Each scene shows the same named points in several views. A view is turned or mirrored, shifted and resized as a whole, has a little noise and may leave points out.
In the rows, 128 means zero.

Scene 1
View 1
kevun: [150 138 131 131 116 110 120 150 115 135 138 114 125 147 108 143  91 120
 154 141 139 106 121 158 110 107 114 126 156 121 137 125 121 136 113 119
 127 145  99 101 122 122 147 137  88 126 122 129 132 160 104 128 115 106
 124 100 140 130 125 128 151 151 136 144 145 116 111]
vagu: [163 156 113 128 127 116 141 136 100 112 130 114 138 132 104 115 107 117
 163 135 154 105 129 129 119  85 119  99 166 154 144 135 101 125 118 112
 110 137 106 101 104 132 152 152  75 120 119 119 135 142 119 111 120 102
 133 119 123 116 127 149 170 157 148 171 123 121 121]
dolut: [145 135 119 133 114 117 134 151 105 138 143  96 124 157 108 137  96 119
 159 154 147 125 131 154 101 115 128 119 148 126 144 115 120 147 122 129
 115 158 114  98 120 127 145 130  96 130 126 135 123 160 114 135 120  89
 122  94 138 118 128 133 140 153 151 133 135 115 112]
fozod: [139 146 106 144 123 120 121 120 131 138 141 118 129 203 101  87 107 130
 134 141 159 127 103 126 113  89 134 117 161 121  99 108 131 137 128 120
  81 128 137 126 122 128 152 137  94 155 133 129 110 149 130 125 158  99
 108 140 147 146 160 146 163 130 132 162 150 130 135]
Lufa: [139 143 117 142 115 121 141 148 109 142 146  89 125 167 107 123 104 120
 156 162 154 135 127 142 100 113 135 120 143 132 140 108 132 142 122 135
  98 156 119  98 120 130 146 128 102 136 131 135 112 159 118 138 133  83
 124 100 136 121 134 136 134 147 155 140 135 120 111]
Kopef: [131 137 115 145 120 118 125 134 144 131 141 102 122 168 124 103 105 135
 140 145 146 136 109 155 101 113 138 113 146 119 108 113 138 140 117 127
 108 133 120 111 111 132 140 127  94 136 121 132 111 154 115 129 120  90
 121 111 143 131 142 147 142 143 140 140 140 116 114]
tol: [127 135 104 148 144 119 120 120 168 111 137 101 109 121 150  80 118 157
 141 114 121 112 100 174 107 106 127  69 152 124  97 135 136 126  98 117
 144  95  88 131  95 147 140 145  65 110  88 133 106 137 110 115  63  99
 148 119 127 134 119 173 144 140 131 143 120 108  96]
bas: [121 130 118 144 121 122 127 149 146 142 147  80 108 141 133 126  98 137
 149 152 131 138 114 178  89 137 140 113 133 109 117 117 151 149 105 140
 133 146 101 104 113 133 133 119  98 121 113 149 107 164 100 142  88  85
 134  85 136 123 117 138 120 144 141 105 129 101  94]
geg: [136 151 100 151 138 131 166 133 102 135 151  69 127 167 107  96 120 120
 153 164 166 169 132 130  91 116 157 104 128 144 134 101 144 150 127 149
  82 166 139  94 112 138 139 114 107 141 133 134 103 150 130 130 129  58
 132 103 126 114 142 151 124 153 163 140 113 110 112]
Zer: [146 142 113 134 124 118 126 136 119 125 134 111 128 144 116 119 103 125
 155 132 146 111 122 138 110  97 121 108 161 130 135 130 118 133 120 117
 116 130 103 110 113 132 147 143  84 122 118 133 129 149 114 120 123 101
 130 116 132 122 125 143 162 148 136 160 133 121 116]
Minum: [138 127 131 121 121 102  97 142 157 113 132 125 110 101 146 132  92 146
 145 106 107  83 109 192 110 112 102  92 164 109 117 151 124 131  94 106
 169 100  62 125 104 133 142 153  63 100  94 134 131 152  84 116  63 122
 136 100 136 132 105 149 151 144 125 143 130 109  98]
Mosup: [144 129 140 131 108 108  98 147 134 137 132 127 122 161 113 140  85 124
 143 131 133  90 111 161 110 103 115 131 165 105 127 125 124 141 115 109
 127 134 100 112 132 119 144 142  93 128 121 133 124 159 104 125 132 114
 114 110 149 137 132 124 152 139 128 150 154 122 118]
rif: [129 125 134 134 113 109 103 151 152 139 141 101 109 139 134 138  83 138
 142 138 118 108 110 188 100 124 121 125 148  99 119 125 144 144 104 122
 150 137  87 111 116 130 139 130  91 122 116 144 120 164  96 130  88 103
 128  93 143 128 115 133 134 142 135 117 146 109  93]
nodu: [147 143 112 133 132 114 135 139 117 118 137 107 129 134 115 115 109 130
 160 139 140 118 128 148 108 103 127  99 161 138 135 129 121 133 115 121
 119 137 101 110 113 132 143 140  83 123 115 132 126 146 110 128 110  98
 134 108 130 119 123 152 153 150 146 150 122 109 115]
Figam: [153 147 119 132 119 116 118 136 126 131 131 120 130 163 107 117  99 127
 148 139 150 104 113 136 117  89 120 111 168 123 127 127 116 134 127 113
 111 130 111 111 117 125 155 145  84 134 123 127 127 152 114 116 135 109
 122 127 147 127 136 140 165 143 141 158 141 123 123]
View 2
Zer: [125  96 140 132 157 100 149 149 140 114 118  96 135 174 151 123  61 119
 154 118 138 123 176 126  91 156 125 128 132  89 128 114 156 118 112 120
 127 116 109 136 143 165  99 129 157 149 121 118 151 136  96 101 132  85
 186 146 172 112 139 106 124 121 110  99 171  99 157]
Figam: [123 107 129 116 160 104 139 155 144 102 110  99 142 158 144 123 102  89
 161 129 123 117 156 132 118 166 109 111 123  99 150 136 151 127 105 134
 126 119 122 122 110 161 119 140 149 126 132 101 146 127  91 110 135  73
 187 136 182 100 140  98 117 108 115 117 171  93 141]
tol: [102  83 154 150 143 153 166 190 147 159 103  54 122 184 156 110  45 169
 172 161 167 125 166 113  56 134 154 130 106  79 114  89 161 113 104 135
 129  79 139 159 186 140 115 133 152 135 112 128 159 110 139 104 141 165
 117 128 147 109 131 106 148 103  39 123 127 112 137]
dolut: [108 113 133 120 156 120 138 165 147  92  97  77 150 139 146 114 132  73
 148 125 106 110 139 127 136 169 101 118 123 106 163 161 158 143 118 138
 142 137 145 106  85 144 145 150 132 107 129 102 144 106  97 120 131  70
 172 138 178  94 153  89 111 105 127 137 165 108 119]
bas: [102 117 142 113 152 154 152 193 164 115  93  60 138 158 149 126 108  92
 174 166 105 107 122 134 134 149 114  95  95 104 151 145 169 129 126 151
 149 102 170 128  93 123 148 146 134  79 133  98 145  78 117 112 150 128
 122 105 159  91 144  77 130  91  74 174 119 101  99]
Mosup: [126 119 130 105 161  74 158 158 135 111 120 109 148 173 149 141  97  69
 172 140 138 151 149 148 137 188 100  94 109 102 160 130 134  94 107 137
 123  92 109 140  88 165 113 136 137 104 133  90 136 139  73 108 118  65
 186 127 188 107 144 105 115 101 100 133 166 110 156]
geg: [109 101 146 123 140 159 114 149 162  72  80  64 128 113 156 103 115 102
 129 110  63  58 140 107 123 117 118 112 152 115 136 173 198 196 137 141
 153 159 158  66 120 152 142 149 145 141 119 119 171  84 144 105 172  69
 176 130 152  87 138  66 124 118 154 137 164  70  91]
rif: [111 118 139 104 150 122 164 197 150 126 107  78 146 172 142 148 105  89
 191 163 136 139 117 144 137 173 108  93  83  94 161 131 146  93 112 151
 125  71 141 157  91 137 130 144 130  77 131  94 131 100  95 115 135 117
 132 111 181 101 137  99 118  94  56 166 128 119 119]
vagu: [104  85 120 154 163 103 143 167 122 119 110  88 154 165 140 101 109  99
 128  91 138 124 189 114  80 151 117 146 149  98 147 127 163 146  96 134
 124 136 123 107 135 162 128 145 149 148 111 124 147 144  91 128 117  75
 185 172 179 117 165 123 114 119 135  74 182 131 155]
fozod: [154 117 154 100 150  95 137  95 162  76 127 130 124 158 155 130  64 107
 154 129  93 104 153 129 114 143 129  90 143 108 114 147 156 119 132 123
 127 126  96 117 143 192  90 120 168 175 126  99 172 126 103  73 161  43
 216 118 176  96 113  83 128 126 132 110 191  43 146]
nodu: [115  95 145 124 153 130 143 167 146 114 110  79 139 157 145 116  88 112
 153 131 127 110 154 119  98 140 128 123 120  99 129 128 160 133 111 134
 132 111 129 117 135 151 116 138 146 128 124 113 150 113 110 104 144  98
 168 132 159 101 137  93 129 109  99 123 147  93 131]
kevun: [112 117 127 113 165 102 152 169 137 107 106  94 149 169 143 131 119  75
 166 132 122 134 147 137 133 179  98 110 112 102 154 139 148 117 101 142
 128 115 129 127  83 154 129 145 138 103 125 105 134 128  87 117 120  78
 165 144 183 107 154 108 111 108 111 128 160 122 144]
Kopef: [114 121 159 102 142 126 141 154 157  96 110  89 130 150 150 122  82 105
 164 145 109 105 140 133 113 149 118  97 114 103 132 136 164 126 127 128
 130 112 132 125 122 152 112 135 143 137 127 103 155 104 114  89 151  86
 169 117 164  92 124  76 125 102  95 131 160  79 128]
Lufa: [118 112 135 109 158 129 124 151 154  85 104  80 141 136 152 117 123  73
 152 113  92  87 140 124 139 159  98 107 136 108 153 163 166 153 123 143
 140 142 141  93  86 148 138 155 139 125 131  99 153 111 106 114 150  58
 181 130 171  92 148  86 113 112 141 133 174  91 116]
View 3
vagu: [ 86  83 143 123 118 126  66 143 175 143 121 124 143 133 141 140 185 169
 135 100 149 145  88 134 105 155 178 143 144 121 124 149 122 100  77 151
 130 147 136  76 160 117 135 102 103 134  83 125 148  85 100 138 139 152
 124 168 174 114 135 129 119 195 136 122 147 156 104]
rif: [125  96 160 136 141 120 115 168 169 117 174 155 134 220  94  92 155 110
 116 133 125 103  82  69  97 127 119  77 120  56 138 172 112 104  93 158
 115  86 123 101  93 102 124 111 126 168 129 170 108 118  91 129  99 119
 151  76 121 159 136  76 137 147  69 156 140 131 149]
Zer: [ 91  92 142 149 122 133  72 134 165 133 137 135 139 150 136 117 177 165
 131 118 147 137  96 121 100 152 159 130 137 110 136 152 117  99  83 156
 121 142 129 100 154 109 122 115 109 152 106 145 142  96  91 129 125 153
 128 128 158 138 134 117 116 174 105 136 143 139 119]
Minum: [ 92 106 145 126 105 110 118 227 205  93 150 114 194 193  77 113 149  72
 150 134 123  88  86  92  94 111  98  44 139  52 139 147 150 136 104 121
 159 130 163  72 103 109 126 109 168 168  82 153 113 108 114 123  97 129
 138 104 121 149 110  87 114 156 102 163 186 139 119]
dolut: [129  83 162 127 155 121  84 128 151 154 146 173  86 178 138 106 176 172
 114 118 134 140  78 106  91 150 167 136 126  92 120 184  95  80  83 173
  84 106 118  97 132 114 129 108  78 145 133 151 136 110  97 145 120 130
 146 122 163 134 146  93 138 164 102 119 121 148 142]
Figam: [109  89 142 139 137 133  76 123 154 135 146 148 121 168 138 107 164 166
 121 114 159 132  92 110 113 155 161 133 138 110 146 165 113  95  84 173
 119 116 115 113 147 102 131 114  96 158 122 158 136 101  90 135 126 144
 141 115 158 144 143 113 127 166  93 138 126 137 140]
Mosup: [109  88 151 150 120 138  84 123 186 140 173 156 143 194 114 109 157 151
 148 124 149 149 101 115 112 138 122 101 130  78 170 166 146  79  75 169
 130 111 129 119 133 106 150 150 103 179 128 161 143 105  98 137 131 141
 129 106 150 157 141 110 119 151  70 148 135 123 160]
nodu: [104  91 145 129 135 117  80 149 165 131 131 129 132 148 138 120 180 148
 127 108 129 122  80 108  95 158 170 136 133 109 124 161 107  99  85 149
 117 131 133  80 138 111 121  90 106 145 108 138 129  95  98 134 119 138
 130 135 156 132 135 109 139 187 113 130 147 154 120]
tol: [ 65 111 123 130 120 111 105 208 153  69 134  90 186 151 123  93 191  76
 125 103 133  53  98  62  95 157 148  99 125 135 126 138 112 148 139 132
 172 155 154  83 102 112  71  57 173 143  95 157 114  93 108 130  70 127
 154  78  97 151 146  93 125 170 111 168 169 142 101]
Kopef: [102  92 135 140 144 139  90 124 136 118 147 145 116 173 146  72 183 146
 120 104 159 108  99  89 109 157 157 136 127 125 155 175  96  94 103 169
 121 114 113 127 118 103 101  91 107 164 150 166 134  94  86 142  96 130
 153  70 130 159 154 101 133 165  83 157 121 125 139]
kevun: [121  85 153 143 133 128  90 130 169 146 163 160 124 192 126 115 166 163
 128 125 127 143  81 110 106 135 135 110 131  77 139 173 126  86  67 171
 107 102 116 106 143 110 147 126  92 168 119 153 127 109 103 136 126 136
 136 120 155 134 132 101 124 163  86 137 128 136 144]
Lufa: [125  85 151 128 158 127  83  99 133 149 143 173  85 172 159  95 179 187
 111 102 141 136  85 105 104 167 181 155 127 116 130 190  84  75  86 180
  81  98 102 105 133 107 123  96  75 149 145 147 133  96  86 148 119 133
 141 121 157 140 152 104 146 172  93 119 118 148 147]
geg: [119  97 144 139 168 134  73  93 121 132 125 170  78 147 179  87 195 184
  96  86 144 122  86  98 104 188 203 182 124 149 124 188  64  76  93 191
  89 110  96 111 139 110 104  74  67 132 159 146 142  86  81 155 105 138
 150 108 159 141 164 104 146 183 100 117 105 141 122]
bas: [138 101 161 130 176 115 109 164 142 113 155 171  96 195 129  80 174 114
 101 125 113  85  73  55  91 139 148 108 110  76 111 186  76  99 101 171
 100  84 112  93  87 109  99  77 112 156 153 153 102 114 101 151  80 102
 160  75 123 153 144  66 164 153  85 144 142 147 134]
View 4
Mosup: [125 203 141 112  84  81 115  88 130 111  62  71 132  93  61  83 117 131
 161 129 122 104 149 130  94 149 219  62 115 106 100 139 105 162  80  81
  91 204  45  99  93  99  92 114 178 125 111  99 133  93 126 151  95 138
 124 127  54  59  74 146 184 109 165  94  74 135 116]
rif: [127 184 148  93 107  77  98  77 117 106  83  84 121 117 117 126 134 141
 148 142  84 137 118 132  63 161 199 110 120 123 141 169 106 149  97  98
  81 210  48 103  64  95  84 122 149 126  68 128 154 117 164 145 159 123
 127 163 104  86  89 132 149 159 196 156 109 135  68]
fozod: [ 94 218 143 107  90  89  64  98  76 105 141 129 129  59 131 122 150 108
 180  76 185  54 132 148 134 190 175 102 173  88  31 151  98 135  80  70
  91 129  70 161 105 133 104 135 180  90 102  93  59 114 139 148 104 148
 123 138 106  22 119 152 198 135 106  75  59 132 142]
Kopef: [117 192 154 100 109  77  76  84  94 102 112 107 120  92 133 141 141 115
 161 104 127 105 113 145 100 173 173 117 144 107  89 168 102 143 100  87
  90 174  55 138  86 107  92 140 162 114  72 112  99 126 155 144 142 132
 115 154 114  64  98 142 167 145 162 127  87 125  98]
bas: [125 171 170  83 129  71  81  80 125 112  81  93 121 120 137 136 140 124
 139 140  81 147 107 137  69 169 190 128 133 134 160 182 108 155 123  89
  90 222  55 128  68  99 105 147 164 138  52 119 132 126 174 155 179 104
 120 158 129  94  90 138 143 142 224 198 115 127  52]
kevun: [125 177 164 111 113  87 128 110 122 109  71  57 145 113  78  77 128 121
 144 150 112 108 130 127 100 142 207  99 128 115 140 146 107 175  92  79
 101 191  45 109 100  97  98 124 185 108 109  97 129 113 137 149 125 125
 119 132  81  73  82 147 165  83 175 123  54 139  98]
dolut: [135 153 179 103 147  67 145 123 115 103  77  52 151 140 108 103 128 108
 144 160 112 115 101 115 106 145 183 142 140 135 168 135 121 177 104  73
 106 174  45 134 107 104 105 140 182  99  99 114 115 124 141 136 146 106
 102 148 100  88  98 132 149  80 173 146  44 132 100]
tol: [126 196  88 136  86  33 114  79  57 117 115  83 114 127 132 209 133 152
 168 165 114 143  79 140  64 187 183 125 121 139 144 159 109  81  66 149
  43 169  29 105  66 102  48  83  88  95  76 155 175 141 188  85 182 125
 144 211  93  78  92 106 117 203 132 149 108 151  85]
Lufa: [115 165 185  97 152  79 103 119 109  97 102 101 136 109 131 100 141  95
 164 119 133  97 114 124 122 166 175 141 164 117 119 157 116 181 107  58
 111 167  75 163 116 122 122 163 213 104  77  99  73 122 145 171 135 117
 106 133 120  76 116 160 169  79 168 130  52 120  98]
Minum: [145 181 101 145  69  40 156  70 109 124  57  29 129 129  62 141 113 175
 148 203  84 155 108 128  39 147 226  73  77 138 171 140 108 125  50 146
  62 213  14  49  56  80  47  53  98 119 119 133 217 109 168 101 155 129
 147 183  47  94  48 105 116 161 186 143  93 159  84]
Zer: [123 182 137 137 109  70 142 109  99 104  89  66 145 112  90 120 132 118
 162 143 145  97 101 128 119 160 188 108 141 121 119 122 112 152  75  85
  91 165  46 127 115 115  89 120 166  89 117 114 111 121 133 119 130 122
 126 145  83  56  97 131 158 104 124 100  56 135 122]
Figam: [123 189 152 116 115  80 120 110  98 100  91  86 138  98 100 106 133 119
 160 122 135  97 127 134 115 165 180 115 146 118 111 146 103 155  84  74
  96 171  54 134 110 111 103 125 173 111 111 105 104 112 138 142 123 124
 121 144  93  53  97 150 169 106 151 108  58 132 119]
nodu: [134 171 146 127 116  59 149 116  93 103  95  67 137 125 107 138 131 124
 162 150 129 105  92 119 104 160 186 138 139 131 143 150 112 153  96  93
  89 158  46 128 104 114  87 123 168  83 103 117 122 122 147 127 147 119
 115 157  95  73 101 133 144 103 133 122  55 136 112]
vagu: [139 165 136 143 126  63 176 129  85  94  92  42 147 127  91 121 131 111
 161 165 159  87  78 117 125 157 184 139 150 132 141 109 123 152  67  84
 102 129  39 136 134 114  79 113 179  62 125 117 116 128 125  99 122 133
 113 160  80  68 103 126 149  71 105  92  13 143 147]
View 5
fozod: [ 95 138 101 111 178 205 110 114 127  99 123 130 116 138 177 194 120 133
 183 120 114 202 145 133  83 145 122 160  97 101 139 179  86 124 111 101
 162 158 139 100 115 127 152 108  87 135 186 145 118 151 160 127  91 145
 177 114 107 159 140 150 106 174 110 124 125 102 147]
Kopef: [107 146 114 113 174 170 119 133 124 110 124 134 115 103 148 160 123 128
 151 133 116 147 139 118  97  83 137 154 120 117 144 177  93 145 104 104
 139 135 137 105 101 127 143 114 116 112 169 134 119 154 119 125  83 127
 141 112 112 145 138 126 111 171 121 121 118 125 141]
rif: [123 161 110 103 160 148 124 137 110 114 135 113 122  77 124 142 144 110
 122 161 111  84 135 144  90  59 159 154 170 140 150 170 106 174 124 103
 123  98 139 132 106 159 136 105 131  90 159  92 106 147  73 129  83 126
  98 125 114 133 125  95 109 151 136 120 104 112 127]
vagu: [ 35 119 118 138 176 163 144 118 153 123 111 115 121 153 164 151 145 128
 137 149 108 161 141 101 108 110 129 124 115 132 149 154 137 146  89  68
 175 136 152  97 134  89 149 112 147 120 132  82 146 139 146 136  99 126
 129 100 134 120 168 149 120 141  93 183 113 101 147]
dolut: [ 86 111 112 131 156 150 134 120 115 126 133 115 129 119 160 157 139 114
 143 148 101 125 139 130 109  75 141 148 124 130 148 175 110 155  88  96
 123 144 159 103 107 106 131  97 141  99 157  93 136 164 125  92 100 116
 113  75 131 146 149 142 106 149 124 110 116  97 122]
geg: [ 82 100 142 160 180 159 121 128 122 115 115 142 113 104 158 149 103 147
 156 132 109 160 144 108 127  42 128 161  76 107 138 189  97 131  55  85
 124 173 157  73  94  66 119 112 122 111 165 156 136 181 149  73  83 108
 162  55 131 159 141 192 105 181 107  90 127 131 118]
tol: [ 73 174 132 109 201 175 131 179 173 117 111 132  98  70 110 109 139 150
 105 142 129 119 122  86  91  51 144 144 135 117 135 164 115 151 120  58
 170  90 101 116 112 127 157 142 132 103 151 139 115 118  93 187  66 131
 151 159 117  98 125 100 145 183 104 171  94 167 159]
Figam: [ 88 132 106 128 166 175 131 121 122 114 132 114 124 125 163 169 133 121
 159 144 109 148 140 135  95 111 138 143 124 126 148 171 108 147 105  92
 149 139 152 105 116 122 142 107 131 112 159  96 131 147 133 124  98 127
 124 102 122 135 147 131 108 150 119 135 114  99 143]
Minum: [ 75 176 107 104 173 143 142 147 157 128 120 102 122  88 107 111 161 124
  92 172 122  80 132 118  85  77 159 132 178 142 149 142 131 178 134  74
 159  68 118 142 119 157 156 120 159  91 123  65 114 117  64 183  83 130
 100 157 124  94 133  74 137 135 120 188  86 124 147]
kevun: [ 88 131 112 121 158 153 137 123 117 116 127 108 126 124 150 155 150 107
 136 154 110 122 145 135  98 105 148 139 143 140 151 163 113 159 107 105
 143 127 152 114 110 128 142  93 135 111 147  74 125 150 119 115 103 122
 105  99 127 138 152 121 102 140 123 140 112  85 136]
Mosup: [102 141 103 113 158 163 125 120 107 115 133 111 130 114 149 163 144 109
 146 151 110 128 142 144  86 102 147 149 151 136 149 169  89 159 116 109
 137 129 144 120 109 137 140 105 119 104 159  95 117 152 113 118  91 134
 118 110 118 149 136 119 105 145 136 125 104  98 129]
Zer: [ 63 127 111 125 172 168 135 125 141 120 119 117 121 134 155 159 147 126
 144 148 111 147 141 120  94 109 133 139 123 131 142 162 122 150 101  81
 156 128 144 105 123 112 150 108 140 117 142  95 129 143 128 130  98 128
 134 106 129 128 154 130 115 148 106 163 110 101 143]
bas: [103 130 117 129 170 150 126 137 119 122 136 117 119  85 130 138 141 120
 122 152 107  97 137 122 107  53 151 158 142 135 143 177 106 164  97 104
 123 124 140 112  99 126 135 103 136  94 157 109 124 156  99 104  84 118
 113 102 121 146 128 126  97 160 128 112 110 120 123]
nodu: [ 68 121 124 128 174 156 140 130 137 125 123 113 117 121 146 139 144 138
 133 149 115 131 131 117 107  79 132 137 117 131 153 160 128 150  93  77
 154 130 146 106 113 109 140 115 144 115 150  92 130 147 123 122  86 118
 126 101 127 128 154 136 119 151 106 151 110 113 143]
View 6
Kopef: [124 120 153 125  85 146 133 116 131 118 109 124 143 108 117 132 130 117
 109 129 155 125 110 155 147 152 104 106 162 125 140 132 157 130 130 106
  98 104 100 184 120 108 143 114 140 122 131 117 133 128 125 141 126 122
 137  87 123 167 126 147 106 122 139 147 133 147 104]
vagu: [167 100 205 104  81 129 137 143 155 141 126 110 152 162 134  52 126 125
 102 113 155 128  96 105 123 137  71  98 146  89 137 142 127 167 143 113
  67  94  62 192 124  94 122 155 130 113 113 112 140 113 126 144 147 121
 138 126 106 171 121 165 150 161 133 133 156 137 121]
kevun: [137 111 168  97 108 149 120 135 135 147 121 145 139 137 137 109 147 140
 120 135 158 134 104 134 151 154  71 113 145 121 131 124 161 154 132 118
 100 119  71 195 135 109 114 116 139 101 138  95 142 111 145 124 144 118
 130 110 129 167 104 154 137 159 128 108 133 133 147]
nodu: [142  96 172  97  86 150 139 137 141 129 114 135 155 136 136  97 131 127
 105 119 159 117 104 116 143 144  89 117 152 117 150 139 151 158 137 118
  69 116  75 178 133 105 122 142 134 112 125 109 135 121 135 145 144 122
 149 104 113 165 119 162 126 148 141 137 137 141 122]
Mosup: [142 125 144  93 115 131 116 137 133 153 121 143 132 136 107 113 161 140
 131 140 159 143  97 147 150 160  74 101 140 131 117 125 153 139 136 123
 118 105  90 205 123 118 107 109 146 105 152  99 142 112 131 117 144 121
 119 114 130 175 114 154 141 153 131  83 135 131 155]
dolut: [129 117 173 122 113 174 120 127 125 127 119 136 134 140 140 117 123 136
  97 131 155 122 111 123 138 159  81 110 155 115 143 115 182 159 127 117
  90 120  77 187 130  99 142 108 136 101 125 108 136  98 151 147 128 109
 147  87 106 157  96 156 125 164 124 138 131 137 146]
Minum: [135  53 156  35  79 111 133 147 147 143  91 191 148 136 115 116 168 131
 147 141 151 122  82 129 156 142  84 152 165 172 150 168 126 140 144 133
  67 140  71 154 154 124  55 175 142 132 172  87 157 172 143  99 163 149
 139 141 139 176 143 152 109 114 156  81 119 122 130]
rif: [111  97 131  84 102 148 122 130 124 130  99 186 130 115 122 157 156 134
 136 144 155 122 101 151 157 156  93 139 164 170 146 131 168 134 133 125
 101 139  82 167 144 116 101 121 151 119 161  93 144 134 146 115 143 132
 137  95 128 165 118 137 104 124 138  97 104 133 146]
Figam: [140 124 163 114  99 140 124 135 137 136 121 124 138 133 123 106 135 131
 116 128 155 130 105 140 151 155  83 102 143 104 127 121 152 144 134 113
 103 108  79 192 129 108 134 118 135 107 130 119 140 113 131 138 134 119
 140 108 121 173 117 159 134 152 136 127 141 142 132]
bas: [108  95 145 105  94 173 129 112 115 114  99 168 139 112 138 173 127 132
 117 145 151 103 114 144 157 150 109 140 184 159 157 132 185 139 126 112
  84 139  95 152 142 106 126 130 139 117 144  98 139 127 153 145 128 122
 157  64 121 156 111 137  92 120 130 148 110 146 134]
geg: [134 128 188 172  76 179 134 110 122 101 123  87 145 120 156 123  91 118
  70 121 145 104 122 126 136 142 107  98 167  81 159 123 184 153 117  90
  70 107  93 179 114  85 188 115 133 112 102 132 120  90 136 184 112 102
 170  59 100 151 105 155 116 138 123 205 145 158 105]
tol: [134  69 158  68  48 106 143 125 153 117  90 150 167 112 119 131 137 103
 128 126 152 108 102 143 142 134 116 147 176 150 169 174 113 135 140 120
  48 127  95 147 137 114  95 183 142 149 141 124 147 180 116 129 141 151
 155 114 128 165 162 149  93  87 173 138 143 144  69]
Lufa: [128 138 177 157 113 184 122 120 117 114 127 110 137 131 140 131  97 135
  82 129 154 119 117 133 144 149  90  96 160  91 143 107 201 152 116 101
  95 115  88 185 123  89 179  91 131  96 115 114 134  80 153 168 116  96
 150  65 100 156  86 148 126 166 108 160 132 149 151]
fozod: [146 155 163 146  82 131 128 122 146 129 121  75 140 109  94 105 131 107
 108 125 153 140 117 175 142 155 104  64 129  88 112 119 131 129 140  96
 128  76 108 220  98 112 166  89 136 115 119 149 124 117  98 151 121 109
 119 102 129 170 140 157 142 128 144 147 160 152  99]
Zer: [145 115 176 104  91 130 136 135 144 136 118 125 147 140 124  85 138 129
 106 124 155 134 103 122 139 148  77 105 146 108 130 137 142 154 141 111
  83 105  75 188 125 103 122 140 133 105 132 119 138 118 130 138 135 118
 139 117 116 175 117 162 139 157 139 126 149 136 129]

Which points are out of place in each view (at most two, in the order of its rows)? Write - if all are in place.
view 1 | Figam
view 2 | Zer, nodu
view 3 | geg
view 4 | rif, dolut
view 5 | Mosup, bas
view 6 | Lufa
